Each row is a point on a landscape with many valleys, with its height.
From any point a ball rolls to the lowest of the 2 points nearest to it. It stops when none of these is lower. Distance is the straight distance between rows; heights are no part of it.
K160: [-33  26 -22 -22 -45 -15 -91  12  38 -11  38 -41   1  -2 -17  45  -6  31
   9 -57  56 -24 -21  17   7 -13 -49 -34   2 -42  38 -64  -8   7 -26   9
  59]  (h 584)
K250: [-42  26   8 -27  -2 -20 -56   1  65 -15  31 -67 -37   2 -13  10  17 -17
 -36 -32  20 -26  10  26 -14 -34 -62 -12  22  11  39 -20   9  16 -15  61
 -13]  (h 349)
K760: [ 53 -40  23  14 -26  -8   1  -5 -27  13  11   3  -8   3  48  24 -31  51
   5   4  62  50 -14 -39 -10 -10 -24 -68  11   1  13 -10 -11  -4 -52  22
   8]  (h 371)
K90: [  7  -3  46  30 -41  31 -33  26   2  10 -24  72 -15 -26 -24 -32  49 -21
 -60  53 -58  18 -15 -35  -6  10  66  13 -12 -15 -22 -53   1 -60  10 -13
 -57]  (h 775)
K314: [-49  34  15 -24 -15  19 -72  -9  41  -7  43   1  -1 -15 -49   1  37  -9
   4 -16  -1  -5 -14  27 -25   8 -20  58  32 -16  48   3  34 -53  -7 -26
 -30]  (h 792)
K603: [-22  39 -19 -26 -43  -6 -76  38  31   7 -32 -59  16  17 -34  49 -28  -3
  28 -35  46 -38 -28  23  34  -7  -8  -3  -1 -48   4 -47 -22  -3   5 -31
  47]  (h 603)
K752: [-42  13  48 -10   4  71 -29 -38  50   2  75  32 -30 -29   6 -46   3 -21
   6 -13  22 -23  -1  23 -43 -32 -26  32  26   0  20   7  26 -32 -35  64
 -46]  (h 650)
K700: [-18  11 -58  43  44 -40  58 -34 -35   6 -39 -27  52  -1  -6   5   0   0
  -8 -25 -41   9   1  10  23 -43  -8  20 -52 -53 -35   3 -29 -12  41 -38
  24]  (h 423)
K374: [ 16  26 -26  16  26 -37 -17  15  10  18   4 -54  13   6  10  18  18 -39
   7 -42   0  -2   2  46  30 -47 -27  56   6   3  -4 -32  11  -3  34 -50
  18]  (h 491)
K455: [ 33  41 -25 -21 -85  50   8  53  -1  -2 -13  52  20 -12 -14  22 -52 -27
  24   5  34   9   4 -47  35 -16 -10 -30 -35 -14  17  -4  25  50  10  19
 -13]  (h 686)
K341: [  -7   35  -25  -27  -89  -19 -100   49   27  -16  -24    0   12   -2
  -47   44  -10  -10   11   -3   46  -14   17   27   33   28   -6  -15
  -26  -42   -8  -56   10    4   23  -26   51]  (h 618)
K253: [-48 -15 -35 -55  22  -8   0 -50   5   6 -10 -25  39  17 -31  40  -7   9
 -44 -22  33 -48  -6 -20 -16 -48 -88 -41  13 -53   7   7 -18 -33 -44  39
  36]  (h 264)
K454: [-10  24   0  39 -21  26 -17 -49  -1 -21  31  39 -25 -25   4 -59   6  43
 -21  17  -4  -9  59 -32 -51   3 -18  28 -84 -11 -48   2  19  22 -80  28
   4]  (h 501)
K962: [ 23 -12  44  -7  15  55  10  32   0  33  14  12 -54   1  32 -28 -28 -18
  80   4  24 -23 -38 -11  10 -19  73  22  21  33  16  22 -11  -5  36  -9
 -43]  (h 617)
K277: [ 39  21 -12   8 -36 -53 -60 -17 -13  33 -16  25 -36 -23 -27 -15  88   0
  -7  16 -31  14  58  21 -17  54  39  30 -25 -12 -34 -46  13   8  35 -58
  -2]  (h 678)
K934: [  1  18 -11  31 -13  18  29   0  -9  24 -34  37  52  -1 -25  20 -12  14
 -35  18  -6   7 -43 -58 -11 -54   0  30 -31 -42 -28 -15 -20 -39   5 -34
 -11]  (h 492)
K638: [  4 -68   1   2  -4 -36  35  -5 -28 -24 -34 -29   6  29  19   4 -53  30
 -17  29 -28  -3  12   3   9  41 -15 -58   1 -11 -37  -4 -10  -1 -28  34
  79]  (h 218)
K831: [ 27 -40  -9 -13  33 -74  35  18 -12 -20  -9  -9  34  30 -19  24  -2 -29
 -20  40 -57  38  -6  36  16  61   5 -42  39  27   2  -8  -5  33  57   0
  51]  (h 109)
K381: [  8   8 -31  12  49  -1  33  13   0  37  25 -23 -15 -12  55 -17  -6 -20
  79 -31  29 -21 -10  16  29  -7  21  60  13  38   2  20 -27  -2  12 -65
  34]  (h 588)
K943: [-41   8 -26 -17  -8  21  30 -26  -5 -15 -42 -49  28  12 -36 -22 -16   6
   1 -17 -11 -59 -20  10  18 -29  -1  -5 -30 -55 -28  28 -24 -12  -3  -2
  -9]  (h 322)
K337: [-30  -5   3  14  27  -8  -3  25  41 -35  42 -53 -15  -8  69 -26 -40 -18
  27 -30  18 -43  20  55  47 -18 -16   9  23  34  17 -14  -6  44 -19  19
  50]  (h 439)
K766: [  4 -11  19 -27  23 -28 -36   9  10  15  15 -35 -44 -13 -17  28  61 -31
  31  -6 -31   1  10  40  -9  69  32  19  63  28  58  13  14  -5  49 -20
 -51]  (h 735)
K243: [-28  22 -30  -1 -15  -7  72 -25 -27 -47 -46  28  21 -18 -17  -2 -23   0
 -54  16   0  -9  66 -44  -9   1 -26   0 -70 -25 -34  16  16  52   6  55
  -4]  (h 504)
K164: [ 10  55 -10   5 -42  49 -44  55  35 -11  27  92  35 -16 -35  -6   5 -15
  -7  19 -22  46  -4 -54   8  10  33  18   6 -27  -4  11  32 -41   1 -56
 -20]  (h 652)
K370: [ 29 -65  -4  11  22 -82  58 -20 -10 -31 -29 -20  30  56 -31  25 -28 -37
 -47  48 -33  29   9  18   5  22 -14 -58 -15   9 -30  10 -27  55  48  50
  60]  (h 230)
K41: [-75   3 -17 -31   5 -15  23 -24  -3 -24 -54  17  17   1 -41  20  25  -6
 -83   7 -42 -58  29  19 -22  -9  -8   4  -4 -20 -32   0  23 -19 -16  57
 -21]  (h 519)
K664: [-46  25  -4 -11  43  10  33 -13  31 -22  16 -73  -3  -8   6 -56 -13 -42
  20 -39 -16 -60  11  53  32 -46 -20  38   6  -2 -11  24 -24  14   8   0
 -17]  (h 546)
K265: [-42   6  29  -9  -3  71  14 -33 -17 -12  21  32 -19 -47 -28 -77   1  -5
  29   3 -48 -35  36   5 -39  29  44  50 -38  -2 -21  16  30 -27 -14  32
 -55]  (h 413)
K901: [ -6   5 -13  20   2  10  -3 -82  -1   8 -11 -27  -6  16 -59 -44  45  15
 -15   0 -16 -20  16  27 -42 -37 -27  33 -40  -9 -36  33 -26   0   0  19
 -47]  (h 551)
K940: [  1  59 -18  -6 -18  41   6  10  19 -26  28  92  47 -18  -4  38 -17  29
 -27  -2  21  49   5 -89 -23 -25 -43 -16 -32 -14  13  39  31  37 -25 -11
   4]  (h 565)
K61: [-11  40  -2  20 -27  -5 -23   6   0   4  -6  71  13 -36 -40 -27  62 -27
 -52  28 -83  30  17  15  -9  19  33  50  -9 -46 -24 -32  29 -59  30 -30
 -57]  (h 804)
K542: [-15 -31 -24   4  58 -20  53 -14  -8  -6 -16 -58  39  57  14   3 -21   0
 -13  16 -47  11 -27  20  22  -3 -12 -13  41   3 -34  37 -34 -13  20   3
  40]  (h 249)
K470: [-35 -50  21  -9  17  30  12 -81 -21  10  26 -30  -8   2   2 -36  16  42
 -26  -1   9  -8  15  34 -50   6 -56 -10  39  14  -7  -6   0 -39 -75  68
 -15]  (h 356)
K636: [-30   2 -26 -30 -24  13 -66  -7 -16  13  38  13  -5 -22 -10 -17  25  59
  74 -30  46 -14  -5 -16 -26  49  -4  27  -4 -16  41   9  18 -24 -19 -59
  20]  (h 635)
K68: [ 18  -9 -17  32  74  -7 104 -16 -48   1 -11   5  32   9  20   7 -15  18
 -22  28  -9  58  -9 -82  -5  10 -22  -3 -14   7 -13  29 -12  35   7 -10
  -9]  (h 758)
K111: [ -1 -30   0   7  13 -36 -14   3 -11  -7  27 -33 -34   1  34 -19   0  19
  55  -5  12 -11  48  20  14  53  25   0  10  62  15  14   3  35  -9   5
  32]  (h 552)
K142: [ 27 -25   3  15 -23 -37 -55  -7   9 -18  26 -44 -60   9  32 -18   4  18
  14  -7  53  -3  65  15  -2   4  -3 -26 -22  62   0  -5  18  58 -11  34
  21]  (h 523)
K956: [ 45  -7 -23   6  48 -28  22  27  -6  38  10 -10  19  -1  31  70  33 -23
  27 -16  43  43 -18   7  31  39   4  24  58  57  49 -20   8  28  42 -55
  21]  (h 585)
K720: [-29  21   0 -35 -14  44 -43 -19  14 -10  45 -19   8 -29 -15 -40 -11  44
  72 -43  40 -35 -22 -11 -11  -2 -34  15  -2 -40  31  20  -7 -12 -44 -28
  15]  (h 620)
K753: [  4  -3 -14  22  -1   4  11  -4 -31  -9 -25 -24  -1   2   4 -13   1  30
   4   1  -3 -23  -4   5   2  19  12   0 -33 -31  -4 -24   8 -26 -18 -39
  36]  (h 204)
K208: [ -7  36 -13  -3  24 -27  25  17   9  -5  -6 -33   2  -9  17 -15 -20 -52
  16 -40 -15 -54  29  65  55 -40  16  60   7   5 -21   2 -23  18  30 -60
   9]  (h 518)
K869: [ 43  -7  16 -24 -27 -16  17  50 -20   5 -26  -3 -21  12 -33  25   3 -50
  32  14  -4   2  -9  -4  15  40  45 -36  19  30  35  11  -6  56  62  -2
 -25]  (h 455)
K947: [ 47  13   4  38  50 -52  56   4 -26  33 -20  16   9  -6   7  13  35 -18
  -3   2 -58  47 -18  -1  22 -14  24  20  15   7 -16 -22 -11  16  55 -65
 -15]  (h 568)
K413: [ 12 -15 -21   0   6  13 -17 -60  18   2   3 -94  -6  35 -46 -33  17  32
  12 -14  21 -32  -3  23 -30 -35 -62  -1 -26  -9 -14  33 -41  -9 -12   5
  -3]  (h 480)
K47: [ 10  -8 -16  23  74 -38  49 -14 -38  40   3   5  11  -6  10   2  42   2
  34 -21 -59  27 -31  29  17  -2  13  66  32   5   1  -3 -11 -36  29 -87
 -30]  (h 602)
K491: [  30    3  -19   35   75  -73   86  -37  -47   -8  -24   31  -11    0
  -14  -17    3    0  -10   26 -103   54   29   -1   19   11   18  -13
  -26   20  -14   18  -36   71   69  -12  -39]  (h 807)
K48: [ 32  -8  -1  43  51 -36  91   6 -45  -2 -27   7  17  25  16 -19 -20  11
  10  31 -57  51 -10 -43  17   8  19 -24 -21  28 -23  19 -54  50  45 -38
   5]  (h 780)
K714: [  1  -9  -6   0 -26 -29 -79   4  15  -2  20 -55 -23   3  -5  22  14  31
  14 -22  40  -8 -12  17 -10  12 -11 -13  11  -8  36 -31  20 -23  -3  -3
  30]  (h 559)
K825: [  6  52  -3  -1   5  61  -5  12  49  30  20   2  22  -8  -1 -22  16 -34
  18 -27  -6 -10 -24 -11   5 -74  20  74   6 -17  -4  24  -5 -43  10 -29
 -57]  (h 611)
K705: [ 40  25 -10  34 -41  -3 -63 -31  23  13   3  23 -11  10 -72 -39  71  -1
  -7  13 -56  26  28  -1 -33 -27   2  31 -35 -15 -46  28 -18 -13  27 -28
 -51]  (h 835)
K472: [ 45 -48  15  12 -14 -30  28  -7 -23 -26 -49 -15 -31  31  -6 -31 -19   4
  -2  28 -19 -10  29   8  -2  20  31 -55 -37  21 -32  22 -26  61   8  26
  15]  (h 410)
K23: [  4  12 -11  -4  41  -8 -16  -1   8   7  41 -18  -6  -7  30   4  42  17
  49 -24  35  12 -11  -9 -11   0 -24  44  29  28  36  23  31 -14   1 -37
  -5]  (h 654)
K639: [-36 -18  -5 -12 -27  31  24  -8 -31  -5 -40  13  18 -14 -24 -12 -33  30
 -13  14  -9 -51 -25 -15 -10  -6   9  -5 -43 -65 -34  -1 -10 -43 -42 -10
   3]  (h 259)
K634: [ 44  12  16  25 -41  18 -29  16  17   8  12  24   9  -2  31  15 -31  28
 -20  -7  78  11 -27 -23  -2 -39 -20 -33 -20   4   1 -30 -10  10 -29  17
  18]  (h 403)
K411: [-23 -26  -5 -14  40   4   7 -66 -20  24 -15 -12  14  25 -20  12  27  26
 -61   5  29 -22  -4  -6 -31 -43 -66 -12  13  -6 -20   6  -5 -26 -66  48
   6]  (h 376)
K550: [-11 -58  14  31  65  -6  72   7 -18 -10 -19  22  -7  64  33 -19  -7  -6
 -68  51 -86  10 -16  14   6   5  12 -19  26  47 -59   1 -46  -4 -30  40
  22]  (h 677)
K45: [  6 -19  58 -17  11  75  18  12  21  21   4  19 -23  10   7   5 -11 -23
  30  11 -11  -9 -58 -27 -28 -31  49   9  26   5  19  25  -8 -34  12  27
 -80]  (h 636)
K220: [-10 -22  24   9  51 -21  71   5 -21 -17 -21  26  -7  11   5 -20   4 -21
 -34  36 -98  12 -24  18   8  27  63 -19  20  22  -4   3 -20 -10  19  -5
 -42]  (h 740)
K397: [-13  41   0 -34 -63  51 -18  44  -1 -24   8  81  24 -11 -15  14 -25  -3
  -6   4  -2   3   0 -53  -9   0   9 -21 -24 -30   4   3  37  -7  -7  -2
 -35]  (h 671)
K863: [ -18   59  -35  -12  -31   -3 -112   32   65    2   37   -9   11   -9
  -66   26   36  -25   26  -26   -8    2    8   19  -11   -3  -13   40
   24  -23   28    8   17  -31   19  -58   16]  (h 810)
K926: [ 59  23 -12   8 -49  -2 -13  10 -15  11 -13  54  32 -10 -35  25   1  31
   7  31  25  47 -32 -90 -19   4  -7 -22 -36 -28   4   5  -1  11  18 -49
  14]  (h 484)
K803: [-43   6  32 -21 -30  84 -67 -34  49   9  31  59 -13  -3 -63 -46   9 -37
 -15   3 -13 -29   8  18 -40 -23 -11  18   4  -4 -25  18   7 -46 -45  42
 -56]  (h 663)
K356: [-45  14 -15 -70  17 -19  -7 -31   4  16 -12   0  25  20  -6  53 -13 -25
 -51 -24  37 -44  25 -12  -4 -51 -78 -68  37  -1  -4   9   7  11 -41 101
   9]  (h 128)
K995: [  2  18 -27   0  12 -45 -30 -25  32 -17  12 -76 -19  11 -18  -3  38  -1
  -6 -21  28 -18  22  26 -16 -38 -52   6 -15  10   7  22  -9  16  18  14
  -6]  (h 419)
K984: [ 33  18   6  20 -19  41 -68 -16  39  12  56 -12 -21   9  12  -3  25  30
  20 -20  59   3 -24  -6 -23 -54 -43  29  -9 -12  20   2  -9  -3 -37 -13
  10]  (h 558)
K364: [-15  31 -35  26   5  -6 -10  17 -53   5 -29  13  23 -16  17  -7   4  11
  17  -9  14 -15   8  -2  17  22  28  58 -57 -49 -26 -48   7 -28 -21 -87
  40]  (h 158)
K821: [-34  24  -8 -22 -13  13  16  -7  26 -29 -20 -27  10 -13   5  13 -19 -16
 -34 -12  19 -38  14   1   8 -28 -18 -11  -4 -12  -7  19  -4  10  -2  29
 -10]  (h 381)
K141: [ 10 -34  18   2 -48 -38 -21  18 -46 -15 -28  10  22 -10   8  51 -33  35
 -11  14  37  20 -23  26  15  53  -5 -68  -4 -36  16 -75  27  -6 -22 -10
  57]  (h 302)
K49: [ 29 -35  45   4  -2  20  42  45   1  -6 -20  15 -27  22  15  24 -23 -35
  -1  15 -16  13 -46  -6  11   7  37 -41  34  46  14  15 -22  29  24  38
 -28]  (h 418)
K293: [-67   6   6 -50  20 -29 -15 -22  39 -12 -19 -34 -20  15 -11  37  13 -31
 -71  -1   8 -45  14  29 -18 -42 -47 -34  40  13   2   0  10  15 -24  92
 -18]  (h 260)
K756: [-78  26  16 -18  10  63 -31 -33  33 -21  44  48   1 -31  -3 -43  23 -19
 -39 -22  19 -54  18  23 -24 -44 -82  40  -4  -9   0  -5   8   0 -74  59
 -20]  (h 622)
K311: [ 21  50  -5  -2 -19  48 -52  43  34  19  32  52   8 -15   0  -6  11 -17
  42 -10  15  -3 -16 -35  14 -16  40  70  10  -6  12   9  14 -36  24 -54
 -20]  (h 633)
K637: [ 19 -63  23  13  35  11  82  10 -34   5 -15  47  -9  41  48  -4 -55  14
 -43  60 -31  28 -21 -35  -4   2  16 -60   9  50 -42  -1 -46  -1 -49  45
  17]  (h 646)
K86: [-15 -52   2  14  24 -27  13  14   3 -29   3 -34  19  50  46   5 -51   0
 -38  16  -7  23  11  44  34   1 -51 -31  16  26 -24  -9  -1  28 -33  42
  97]  (h 152)
K549: [  39  -41   43  -11  -58   -9   -3   16  -48   20  -24   28    9    0
   24   62  -50   40   -3   21   47   28  -37   -6    0    4    7 -101
   25  -21   25  -36  -14  -24  -36   32   18]  (h 337)
K228: [ -6  16 -35   4  -6 -18  42  -3 -23   4 -51 -11  53 -14 -37  32   2 -12
  -7   3 -13  -4 -34 -22  21 -23   0   7 -31 -54  -5  -3 -13 -29  54 -40
  10]  (h 481)
K794: [-19  52 -32   0 -10  -9  -3  21 -22 -24   1  27  34 -38  17  10   4   6
   2  -8  27  14  12 -22  11  24 -21  45 -37 -30   9 -20  48   3   3 -53
  31]  (h 200)
K887: [ 26  35 -10  24 -29  35 -16  24  -2  17   0  36  41  -3   2   4 -19  31
  18  -7  35  23 -28 -63  -4 -33   1  29 -34 -42  -5   7   2 -16 -17 -54
  26]  (h 454)
K124: [ 21 -65  40 -33  19  22  25  12  -4  -9  13   3 -35  34  51  29 -36  20
  22  14  -8  30 -15 -17   1  21  13 -78  62  38  18  25  -1   1 -16  57
 -30]  (h 377)
K533: [ 17  -2  -9  11 -20 -55  37   6 -11 -41 -47 -11  20  -8 -33  15 -19 -45
 -23  18  -6  -4  50  23  11  15   6 -22 -43   0  -8 -17  13  52  57   1
  23]  (h 292)
K580: [  4  18   4 -11 -17  26  21   1 -28 -19  21  63  30 -29  40  15 -33  43
  -7  -6  46  30 -13 -83 -14   2 -16 -26 -14 -20  28  15  19  -7 -46   1
 -16]  (h 586)
K942: [ 13   1   8 -17 -16 -53 -66 -18  -8  18   9 -14 -44 -11 -40  -5  89 -12
   8  -7 -30   2  36  41 -35  57  13  26  14  23  23 -15  27  -5  24 -21
 -33]  (h 709)
K55: [-19  28 -16  19   6 -42  37  13 -21 -38 -29  -4  38 -20   7  26 -24   6
 -23  11  15  16  32  -8  -9  24 -19   7 -53 -32   3 -43  35  30   9  -5
  51]  (h 239)
K503: [ -5   3 -14  -2 -26  14  62  17  -2 -11 -17  23  28  -7  26  31 -55 -11
 -32   0  60  -6  19 -28  27 -51 -46 -45  -8   3   2   6  16  46 -29  62
  26]  (h 713)
K922: [ 55  19 -12  -4  -9 -39   7  10 -37  25 -18  26  17 -22 -26  20  37  -1
   4  29  11  58   7 -63 -10  50  14  -4 -22 -15  18 -14  10  38  56 -54
   1]  (h 521)
K704: [-38  17  -2 -23   2  63 -25 -63  15   4   0  38  -4   8 -74 -52  46   7
 -36  -7 -22 -29  28   5 -54 -34 -44  35 -28  -3 -39  45  -5  -2 -31  35
 -44]  (h 614)
K684: [-11  -6  31 -19  10  56  32   2  28  22   5 -29  -2   9  46   7 -78  -3
  32 -21  33 -36 -69  -6  30 -50  16 -33  50 -19  14  15 -33 -21 -33  26
   1]  (h 571)
K384: [ 73  29 -30  12  23 -42   1  16 -14  48   1  16  11 -11  -2  42  59 -19
  14  -1  35  55   7 -29  10  13 -20  32   6  27  16  -1   1  56  54 -63
   1]  (h 556)
K698: [ -2  30 -25  33  21  -6 -14  28  37   8  38 -50  -4 -11  49  -2 -10 -23
  15 -49  48 -25  10  43  67 -49  -9  47  -8  38  18 -47   4  17  -1 -20
  58]  (h 461)
K644: [ -5 -25   9  -6   8  28  38  31 -11   1  -4 -31  33  12  47  23 -59  12
  14 -10   7  -2 -61 -12  41  -1  19 -35  48  -7  20   0  -6 -29 -10  -4
  34]  (h 557)
K493: [ 37 -43  11  31  19  -4  29  40   2   5  31   8  17  30  80  22 -32  28
  18  12  38  62 -31  -4  30  25  -2 -30  38  53  21 -11  13  25 -24  -3
  51]  (h 612)
K871: [-46  29  -5 -39  -4  -7   0  32  33 -25  16 -59  -1 -27  19  10 -38 -24
   9 -41  21 -30  -1  22  39  -6 -24 -14  23  14  36 -12  12  30   6  33
  22]  (h 417)
K819: [ 19  -7  12  17  58 -30  59 -13  -5 -12 -29   3 -23   9 -19   5  17 -20
 -19  22 -89  23   1  24   6 -25  40 -25   1  28 -31  37 -36  31  63  23
 -69]  (h 774)
K746: [-59 -31   7  -4  61  22  55 -22  12 -30  18 -46  10  35  29 -37 -34  -8
  -1 -11 -53 -26  -7  31  21  -7 -12 -13  38   6 -21  49 -30  -7 -20  40
  10]  (h 157)
K233: [-52  31 -17 -18 -20 -12  18  -4  13 -55 -32   9  -3 -27 -27 -23   8 -21
 -57  14 -36 -29  71  11 -11  -4  -2   8 -52 -18 -41   8  24  18  23  48
 -37]  (h 445)
K290: [ 29  33 -13  48 -34  12 -38   1  16   8 -21  66  -8  11 -51 -38  47  -8
 -52  40 -52  40  36 -44 -18 -17  39  13 -65 -48 -61  -5 -29 -11  25 -21
 -19]  (h 800)
K279: [-56 -14  30 -41   0  -7 -44  -5   7   2   1 -42 -31  -9 -43 -11  27 -14
  42 -19 -43 -21  -1  66 -25  63  28  20  46  -8  42   0  25 -42  25   7
 -58]  (h 757)
K722: [-72  19  23 -60 -33  15 -82   5  27 -10  29 -23 -25 -28 -42 -11 -11  -1
  50 -35  10 -39 -16  41 -26  40   7  16  35 -24  56  -6  16 -46  -2   4
 -32]  (h 776)
K114: [ -2  21   8  -2 -11  67  -4  -7  12   6  23  -1  -2 -29  19 -55 -36  18
  73 -22  44 -40 -20 -45  12 -28  16  27 -31 -15   5  40  -9  -9 -18 -22
   7]  (h 605)
K492: [ 37 -21   5  18 -63 -17   7  10  -7 -16 -53  32 -15  -3 -31 -11 -14 -24
 -43  39   5   6  36 -20  -3  12  23 -46 -55   9 -33 -10   4  56  23  30
   3]  (h 354)
K874: [-15 -38 -20  10  40 -57  47  10  -8 -30   1 -30  62  35  15  43 -35 -24
 -42  33 -31  31  -6  39  25  41 -41 -30  18   2  12 -25  15   9  16   0
  91]  (h 82)
K115: [ -3 -19  20 -44 -26 -13 -21  56 -21 -18 -10 -17 -14  10  -4  42 -24 -24
  33  -2   2   1  -6  17  16  78  37 -65  54  14  64   1  35  28  32  32
 -21]  (h 487)
K844: [-28  46   0  22 -21  35   0 -49  -5 -35  43  31 -44 -34 -21 -97  17  31
  23   1 -24  -7  78  -6 -53  30  14  59 -72  -6 -25  10  43  14 -32  33
 -22]  (h 464)
K206: [  0  21  12  -4  20  64  23   1  36  30   1 -29   1   9  19 -34 -27  -8
  35 -14  22 -38 -50  -8  15 -75  19  18  -4 -15  -4  30 -36 -24 -11 -17
 -30]  (h 589)
K342: [ 26  15   3 -20  58  26  33  26  -6  39  16  17 -16 -17  38  -3 -10 -26
  89 -27   2   3 -21 -21  28  -7  44  51  36  52  17  32 -10  -8  45 -48
 -34]  (h 604)
K861: [-72 -34   1   0  57  21  64 -53 -13 -26   0 -49   1   0  -6 -85 -16 -11
   6  -6 -90 -48  18  70   4  21   0  17  16  21 -30  27 -20 -11 -27  47
 -14]  (h 263)
K316: [ 28  21   6  24 -56   4 -66  15  54  11 -13  -7 -20  18 -22  16  23 -28
 -62   3  27   4   3  17  -5 -44  -1   1  -5   1 -18 -12  -2  -3   4  17
 -10]  (h 718)
K991: [  7 -17 -13  12  37 -16  87  -6 -18   8 -34  22  48   4  28  41 -28 -15
 -58  30  16  24  -1 -45   0 -35 -35 -26  -5  19 -13   3   3  25  -9  36
   7]  (h 733)
K251: [-14 -60  14 -18  -4  13   5   3 -33   4  -5 -25  -7   1  14  -2 -38  52
  54  -6   2   0 -34   1  10  49  39 -42  40 -16  33  21  11 -50 -24   4
  20]  (h 536)
K252: [ 10 -61   3   4 -26 -38 -12   9 -43 -15 -11 -19   7  18  37  13 -44  51
  19   9  25  33  17   0  21  66  -7 -73   8   6  13 -33  21  21 -32   1
  90]  (h 269)
K296: [ 42 -63  26  32  27   1  49  19 -36   6  -3   5  19  43  63  12 -60  30
 -12  40   3  53 -54 -35  23   8   1 -31  18  23 -15 -15 -30   3 -42  -4
  50]  (h 625)
K678: [ 33   8  39  13 -31  14  -4  30 -11   3 -17  57 -21 -25  11 -35  15 -10
  -9  38  -9  27  -3 -40  -2  20  59  16 -28   1  -1 -22  14 -11  19 -18
 -41]  (h 754)
K219: [ 12 -31  -5  -7  33  -8 -13  15   0  32  37 -20 -52   8  41 -17 -12 -13
  83 -29  31 -35   9  48  19  43  37  30  36  74   5  35 -53   0   0 -24
  48]  (h 573)
K744: [ 51  15  24  30 -55  16 -70  32  30  15  12  30 -36  -9   8  -6  35  -4
 -14  24  21  19  -9   2 -12 -13  43  18  -7   7   1 -22  10 -22   9 -14
   0]  (h 738)
K765: [ 29 -53  40 -21  -3  19 -18 -32 -14  10  40  17 -54   5  49  15  -2  47
  10   6  25  30  15 -20 -38   7  -3 -67  23  34  11  26   9  -5 -41  80
 -49]  (h 324)
K548: [ 43  18  18  19 -14  10   6  20  51  33 -26  -1   0  22   8  50  23 -42
 -68  20  14  14 -48  25  -2 -64   8  -2  26  22  -5 -21  -7  -2   6  30
 -29]  (h 690)
K16: [-12  41 -13 -30 -63  46   7  41  35 -20   0  12  19 -29  13  22 -81 -17
  20 -31  60 -31  -4 -24  49 -40 -28 -42  -8  -7  17 -11   1  56 -24  42
  13]  (h 698)
K986: [ -3  26 -14 -22 -52 -36 -46  61  -2  -7 -36  14  -2 -34 -21  40  11 -29
  10  -4  22  -3  20  26  26  52  28   4   2  -5  29 -39  28  -1  42 -37
  17]  (h 634)
K104: [ 33 -13   3  16 -26 -51 -52  14 -12  -1 -24  -2 -19 -13  -8  16  47  -6
 -27  13   2   9  16  21   1  46  19  -3 -20 -16   6 -44  28   6  20 -32
  34]  (h 653)
K352: [ 22 -27   8   3  33  13  10  43  -6  28  27   0   5   6  56  44  -7   7
  57 -11  52  26 -49  -4  31  34  19  -9  72  57  62 -12  -5   8   4 -20
  28]  (h 600)
K120: [-73  32   2 -28   0  21 -15 -29  21 -19  -9  47  22 -16 -18   8  25  -5
 -83  -4  14 -46  36  -6 -16 -35 -52   3 -11  -8 -32   1  39  -7 -56  53
  -9]  (h 583)
K641: [-41 -41  33 -49  -2   8 -19   8 -10 -17  11 -30 -28   1  22   0 -49   5
  69 -27  -4 -18  -5  25  15  69  37 -54  68   9  61  19  31 -10  -9  48
 -16]  (h 511)
K670: [-15  36 -25 -14 -35   6   9  -6   3 -43   5  51  33 -22  -4   4 -19  22
 -31   1  31  15  45 -60 -16   1 -45  -5 -74 -29 -14  15  36  42 -12  12
  13]  (h 542)
K799: [ 18  41   8  -3 -43  77 -29  17  41   3  42  55  20 -18  25   9 -33  15
   3 -12  45   4 -44 -50   6 -53  11   8   3  -7  14  -7   5 -14 -32  -9
  -2]  (h 429)
K894: [-50 -24  26  -6  13  17  32 -19 -22 -25 -20 -21 -26 -17 -14 -57  -8  -5
  14   3 -57 -42  10  42 -14  27  43   9   2   6  -8  22   2 -23  -9  31
 -44]  (h 352)
K89: [-20 -47  53 -12   2  32  -7 -64 -12  -3  76  19 -50 -14  42 -24   0  55
  14  -6   5   5  25  16 -59  17 -21 -30  29  23  27  -1  31 -45 -66  80
 -39]  (h 253)
K880: [ 14  27  21  -4  -5  -2 -27  12   2  27   5  30 -19 -27 -26 -16  69 -39
  -6   5 -65  25   8  26 -13  13  40  65  28  -5   8 -18  29 -48  49 -45
 -90]  (h 829)
K717: [ 36 -16 -21  25   3 -63 -19 -31   6 -35   5 -74 -20  15  -5   4  18  16
 -14   5  32   5  66  -6 -16  -5 -34 -13 -51  19 -16  13  14  54   3  21
  40]  (h 479)
K494: [  1   9 -40 -39  -4  -4 -37   9 -37  37  25  38 -15 -41 -19   6  53  20
  57 -32  20  -4  35 -22 -30  76  21  55  -1   9  39  20   7 -18  29 -70
  -8]  (h 655)
K932: [  4 -22  22  -8  32  25  27   1  36  24  -7 -31 -16  21  15  22   6 -19
 -18   1   3  -1 -60  13  -7 -43   9   4  44  18  14  13 -16 -31 -13  28
 -54]  (h 661)
K221: [ 22  35 -31   7  47 -23  14 -10 -30  28  19   6  28 -16  10   9  57  18
  22 -10  -7  28  -7 -27 -20  25 -10  70  15  -4  21   8  23 -25  17 -89
 -14]  (h 632)
K67: [ 28  17  21  54 -37  18 -10  -8 -12  20  -5  53 -45 -13 -16 -67  43  19
  -4  38 -48   7  30 -44 -28   2  62  37 -66  -9 -40 -22 -31  -5   7 -13
 -35]  (h 773)
K442: [ 11 -22   8  16  -1   8 -49 -32  24  27  22 -79 -25  43   9   3  11  19
  15 -25  45 -19 -35  30 -11 -30 -27   2  23  -2  15  -6 -24 -26 -22   4
   6]  (h 529)
K879: [ 73  15 -12  34 -13 -56  -4   2 -10  44 -37  26 -19  -3 -21 -16  47 -20
  -3   5 -37  37  12  -8  26 -31  46   6 -21   7 -39 -10 -47  22  70 -58
 -33]  (h 517)
K8: [  0 -48 -27  42  72 -33  34 -45 -32  21 -36 -72  39  45  -6  22   0  24
 -19  -3 -41   6 -29  35  14 -23 -24  -1 -18 -44 -43  -9 -39 -38  31 -26
  54]  (h 341)
K777: [-13 -56  10  35  41 -35  51  -6 -31  -9 -29 -11   4  28   0 -12  -1  11
 -50  49 -91  13 -13  56  -3  47  36 -25  21  14 -25 -14 -10 -14  -1  10
  23]  (h 712)
K263: [ 59 -17   7  28  -4 -49   7   7  -2   0 -37 -20 -19  37 -15  -9   4 -28
  10   8 -20   1   9  35  21 -11  37 -12 -25  24 -49  18 -40  41  46 -20
  -1]  (h 459)
K484: [ 13 -40 -23  -4  40 -15 -11  -1 -17  37  46 -13 -23  -1  48  27  52  37
  53 -14  45  37  -4 -17 -24  75  -7  36  60  46  43  15  18  -4   6 -42
   5]  (h 672)

Where does a ball stop that starts at each point below?
K494 -> K364
K23 -> K364
K208 -> K364
K984 -> K874
K799 -> K874
K684 -> K89

Call two points neighbours if one is among the 2 nearest of the other. Go from one point of each pair to the other, from neighbour to neighbour, staying as low as possible. Name the highest point that can't be avoided.
K887, K746 -> K934
K442, K233 -> K984
K233, K874 -> K670
K89, K356 -> K411
